A landscape with many valleys, sampled at points; each row gives a point and its height.
A ball rolls from a point to the lowest of its 2 nearest points, and stops where none of them is lower. Distance is the straight distance between rows; heights are no part of it.
J_585 (h 6.21): [-27 -13  -8 -14   0   0 -13   4 -12  11 -13   0   7   4   4 -11   4  -5
  14   3]
J_876 (h 4.74): [ 13  24  -7   3 -13  14 -13   1  -2 -17  17   6  -8  11   6   9   5  -3
  12 -11]
J_343 (h 2.12): [ -9  -4   7 -17 -13  15  -7  -6  -1   6  -8  -8   9   0 -12   0  -1  24
  -3  -5]
J_415 (h 4.85): [ -4  11  15  -5  19  -9   2  11  10   7 -14   5   1 -21   0  -8  -1   2
 -17  36]
J_932 (h 5.53): [ -7  -3 -12  -6  -5   1 -16   0  21 -23   8   7  -2  20   7   9  -1  -8
   5  -3]
J_273 (h 1.19): [ -2  -8  23 -20 -23  13   1  -7  -7 -12   0  -7  10   3 -15 -10  16  24
  -4  -6]
J_9 (h 5.31): [  2   6   1   1  15 -10   7  11  -8  18 -18   7   3 -16  -2 -25  -1   2
  -3  30]
J_29 (h 1.62): [ -2   7 -32  10  -7   1 -19  33 -13   7   1 -11  15   4  -3   4   4 -11
  -2  -3]
J_2 (h 4.67): [  7  -7  13   7   1  -1  17 -23  -3   1   9  -7  -9   1  -2   3   0 -14
  -2  -6]
J_767 (h 3.18): [  0  -4   1  10   6   5   4  -1   0   8  -5  -2  10 -19  -3 -15  -5   5
 -33  23]
J_722 (h 4.37): [  6   7   0   4  -5  12 -13 -10   1 -11  18   8   9   4   7  -1   0   3
  -1 -18]
J_61 (h 4.28): [  1   4  -3   4  -1   3  -2  -9  -2 -12  19 -12  -2  20   4  21  13 -23
  -3  -7]
J_730 (h 3.96): [ -4  -3  -9  11 -26   9 -14   7 -13  -7  13   8   0   4  -2 -11   9 -13
  12  -7]
J_446 (h 5.87): [ -8  -4  -1 -13  -9   5 -16  -2  15 -11   1   5  13  19   0  -1  -8   7
  15  -8]
J_278 (h 3.40): [ 18   8   5  -6  -1  -3   6  -1   1   2  10  13  -4 -14  -5 -12 -11   2
   3  23]
J_917 (h 5.11): [ -3  -3 -11  -6  12   1  -3  -3  18 -17  -6   5  -3  17  12  18  -7 -13
  16  -1]
J_391 (h 1.31): [ -2   4 -15  13  33 -14  -7  14  10  -3  -4   4   2   6  19  13   9  -9
  -6 -12]
J_890 (h 2.71): [ 35  15  -2   2   4  -7   6  12  -5   5  13   1  -2 -12 -12 -11  -4  -4
   6  18]
J_825 (h 3.67): [-15 -13  -2  23   0  -8  -5  10  -2  21  -9  10  -1   6  24 -19  -6   1
   0   0]
J_482 (h 3.03): [  4   4  -8  11  14 -22   5  23  -6   9   8  -3   2   2  13  21   7 -19
  -9 -21]
J_438 (h 6.13): [ -7  -5   3 -16  11  -9 -15  -2   7   0   8   6  18  15   7  -2   2   1
   8  -8]
J_542 (h 2.38): [  1  13   2  16  26 -19   2  10  -3  17  -4  -4   8   6  13   7   9  -4
  -8 -18]
J_654 (h 4.07): [ 10  -6  11  14  -5 -11  10  -3  -3  14   8 -12   8   7  -4  -9   5 -11
  -6  -2]
J_255 (h 6.40): [ -9  -5  21 -19   9 -10   4  -4  10   6  -5   6  21  11  -1  -4  -5  14
   0  -3]
J_466 (h 3.42): [ -1 -14  14 -14  10 -10  28   1   5  -7 -22   9  -9  -5 -22   6  -4  14
   9   8]
J_533 (h 4.87): [ 12 -14  16 -16  -6   9  13 -15   8  -6  -1  -7  -9  -3  -4   7  -3  19
   5  -1]
J_939 (h 5.79): [ 27   3  17 -12 -12  11  11 -12  -2 -21   7  17  -6   9   0   3  -9   6
  14   3]
J_586 (h 5.26): [  9  -9  11  -4 -25  21   1 -11   5 -14   0   1  -5 -15  -1 -13  -2  22
  -7   5]
J_117 (h 1.49): [ -7  -7   1  27   7   1   6 -12  -4   2  -4   0   7 -13  -4 -12  -5   0
 -31  -1]
J_320 (h 5.29): [  3   7  -1  19   7  -7  11  -9 -11  13  11  -6 -16  -2   4  15  -1 -17
   3 -11]
J_902 (h 2.81): [  6  -4  31  -8 -20   5  23 -20  -3  -8   4  -9  -6   1 -22   7  11   1
 -13   7]
J_789 (h 2.85): [-12  -9   9 -10  13  -2  11 -12   4  -6 -18   1  -4  -8 -11   4  -3   5
  11  -5]
J_121 (h 1.96): [-19  -1 -17  20   3   0 -12  20 -10  26 -13 -11   2   7  16  -4   5  -8
 -10  -1]
J_798 (h 2.90): [-18 -11  -8  19  -8 -11   0  11 -11  28  -2  -5  -4   4  14  -8   6 -12
   3  -4]
J_673 (h 6.92): [-13  -2  25 -11   8 -16  13   3  11   7 -18  22   5   1  -8  -5  -8  20
 -12  18]
J_264 (h 5.70): [ 24   6   1  16  18 -10  14  -3 -11   7  14  -2  -4  -8  10  13  -1  -8
  -5 -12]
J_370 (h 3.01): [ 18   8 -15   7 -16   6 -18  20  -9   8  13 -18  -3   0  11 -10  10   4
  14  -8]
J_897 (h 3.98): [  9   9   3  -3   1  -1   5  -3   8   9  -2  16 -10 -12   4  -8 -21  16
   5   7]
J_577 (h 3.57): [  0  -5   4  -5  13   2   3 -21   3 -14   4 -12   8  15   6  22   9 -20
  -4  -9]
J_602 (h 5.24): [  0 -19  13 -10  -9  16   1 -14   6 -20   2  -1  -7   3   4  11   9  13
   5 -17]
J_232 (h 6.36): [ -8  20 -20   3   7   2 -18   9   5   0  -1   5   4   4   0   8 -10  -4
   7  -3]
J_149 (h 6.64): [ -6  -6  18 -19  -6  -1   4   0  10   4  -3  18  14  -1 -11   0 -15  28
 -10   4]
J_451 (h 4.29): [ 12  -3  14 -24   1   4  21  -9   1 -12   5   7 -14 -25 -13   5  -2   6
   2  23]
J_961 (h 3.15): [-15   2 -30   7  -2 -15 -14  23   5  -3   0   9   3  14  -3   0   1 -19
  -5   6]
J_906 (h 6.45): [-24  -4 -19  -4   6  -2  -9   3   5   5 -10  -5  -5  -1  10  -1   3  -6
   8   4]
J_243 (h 3.85): [  9   3  18 -21  11  -8  24  -6  -1  -5 -12   8  -5  -7 -20  15  -8  -1
   7  18]
J_940 (h 5.69): [  0 -15   0  -3   8   4  -1  12 -15  20 -18   8  11  -2   0 -31  -6   8
   6  20]
J_316 (h 4.05): [ -8 -13  16  -1  -2   5  14  -9  13  -3 -16  -6   5   8 -13  15 -10  18
  -8  -9]
J_869 (h 4.49): [ 14  -2  10  -8   2   1  17 -11  13   2  -4   0 -15  -4  -1   8 -19  17
   3  10]
J_162 (h 2.16): [ -7  -1  -1  -4  10  -3   7 -11  -7   6  -7  -7  -3  -9  -5  -4   5  -6
  15  -6]
J_626 (h 5.00): [-10   4 -19  -6  -6 -10  -6  -4   6 -11  16  -4 -11  15  -2  15  12 -24
 -13   3]
J_701 (h 6.05): [  9   9  -7  11  30  -3   3  -9  -1   5   1   1  -8 -13  19   8  -3  -1
   9 -12]
J_429 (h 2.55): [ 29  15 -10   0   1  -2  -8  18  -9   4  14 -17   1   4   1   5   9  -4
  14 -12]
J_231 (h 5.98): [-14 -17   2  -7   2   2  -4   1  -4   3 -24  11  12  -2  -3 -19  -3   7
  11   3]
J_233 (h 3.46): [ -1  -1   4   4  -3  -7  -3   1 -11  24   5   3  14   5  -2 -16  -7   3
  -6   3]
J_293 (h 3.45): [ -3  -7  17   2 -13   5  17 -15   5   2  -4 -10  -3  -2 -21   6  -9   6
 -19   2]
J_970 (h 4.60): [ -5  -8   3  -4   8   8   5 -10  18 -13 -15  -5   1  17   2  20 -10   7
   8  -9]
J_109 (h 2.92): [-18 -13  -1  21   6  -2   3 -12  -8   1  -4   7   5 -12   5  -8   4 -11
 -15 -13]
J_871 (h 6.91): [-21  11   8   5  10  -6   2  -3  15   7 -26   8 -10   9   4  12 -11  13
   3  -9]
J_567 (h 4.18): [ -3   6 -36  -8  -5 -11  -6   8   3 -12  11   8 -15   8  -9   3   3 -18
  -9  10]
J_442 (h 4.32): [-10 -22  -3  16  -6   1  -4  -6   2  12   0   6   4   0  19 -18 -12   7
  -6  -5]
J_212 (h 2.30): [ -1   1 -34   7  -6 -13 -11  33  -3  -6   2  -8   7   3  -7  12   9 -21
 -18  -2]
J_614 (h 4.90): [  3 -16   5   3 -12   8  -1 -13   9  -3   3  -2  -1  -4  10 -13  -6  12
  -3  -4]
J_842 (h 2.17): [  1   5  23  -9 -18  15   8 -22 -12 -11   7 -11  -4  -3 -13  -1  18   9
 -12  -4]
J_460 (h 2.78): [  1   5  12  -9 -15   8  -6  -3  -1  13   1  -7  21   8 -13 -15  -3  12
  -2   8]
J_509 (h 4.21): [  2   4   7   1  11  -2  -1  14   9   8   9  -9   9 -24   2 -10  -2  -6
 -22  34]
J_262 (h 0.77): [ -7   0 -25  13   1  -3 -10  36 -20  25  -9 -24  10   1   7  11   9 -11
 -15  -6]
J_419 (h 4.68): [ 19   4  14 -12 -14  19  16  -6   4 -27   7   0 -19 -21 -13   4   1  11
 -10  23]
J_290 (h 3.55): [  2  -3  -5   5 -17   4 -18   6   0   5   9  -6   3  13   4 -10   3  -1
  11   1]
J_984 (h 4.72): [  7  18 -17   4 -18  12 -15  12  -7 -19  16  -7 -14   5   8   0  23 -11
  13  -3]
J_786 (h 3.84): [ -3  -8  -7  13   4   3  -8  -5  -1  -2  14  -1   7  -2  13  -4   5  -7
  -6 -16]
J_193 (h 2.04): [ 31  17  -1   3   5  -4   3   9 -15  12   9 -11   1  -9  -9  -9   6  -2
  14  -4]
J_249 (h 6.70): [-29  10 -10   0  13  -6  -9   3  12   2 -17   9 -16   1  13   7  -5   6
  10  -7]
J_694 (h 5.54): [ 11   1  22  -9 -23  18   7 -14  -1 -28   3   1  -9  11   3   5   7  16
   8 -10]
J_582 (h 4.36): [ -1   0 -21   5 -10   1 -12   9  -9  -6  12  -8 -13  -6   1  -1  13 -18
  14  -5]
J_465 (h 6.19): [-10  19  -8  -3 -14   1 -12  -2  -3   0   2   4   4   9 -11   7 -12  -3
  13  -6]
J_11 (h 1.20): [ 11   4  -9  13   9  -3   4   1 -15  10  -4  -7  -1 -14  -5 -13   2 -10
  13  -1]
J_334 (h 6.30): [ -2  23 -17   3  18  -2  -8   1  -7   7  -4   0  -6 -12   4   6  -5   1
  11 -12]
J_326 (h 6.01): [  6   7   9  -8 -13   0   1  -7  -1  -3   7  18   0   9 -11   0 -14   3
  16  -1]
J_972 (h 5.05): [  4  -6   8  -7 -19  17   1   3  11 -20   4   4  -9 -31  -3  -6  -4   8
 -13  26]
J_40 (h 2.54): [ -2  -2  -9   4  29  -5  -3  -9   4 -15  -1   2   4   4  12  14  11 -17
  -6 -11]

Where does a ball stop that starts at each point below?
J_465 -> J_193
J_249 -> J_117
J_673 -> J_273
J_586 -> J_262
J_582 -> J_193
J_972 -> J_11
J_701 -> J_273
J_871 -> J_273

Write out the way that a ball takes from each point below.
J_984 -> J_582, J_730, J_290, J_370, J_429, J_193
J_149 -> J_255, J_438, J_446, J_932, J_917, J_970, J_316, J_293, J_902, J_842, J_273
J_626 -> J_567, J_961, J_212, J_29, J_262
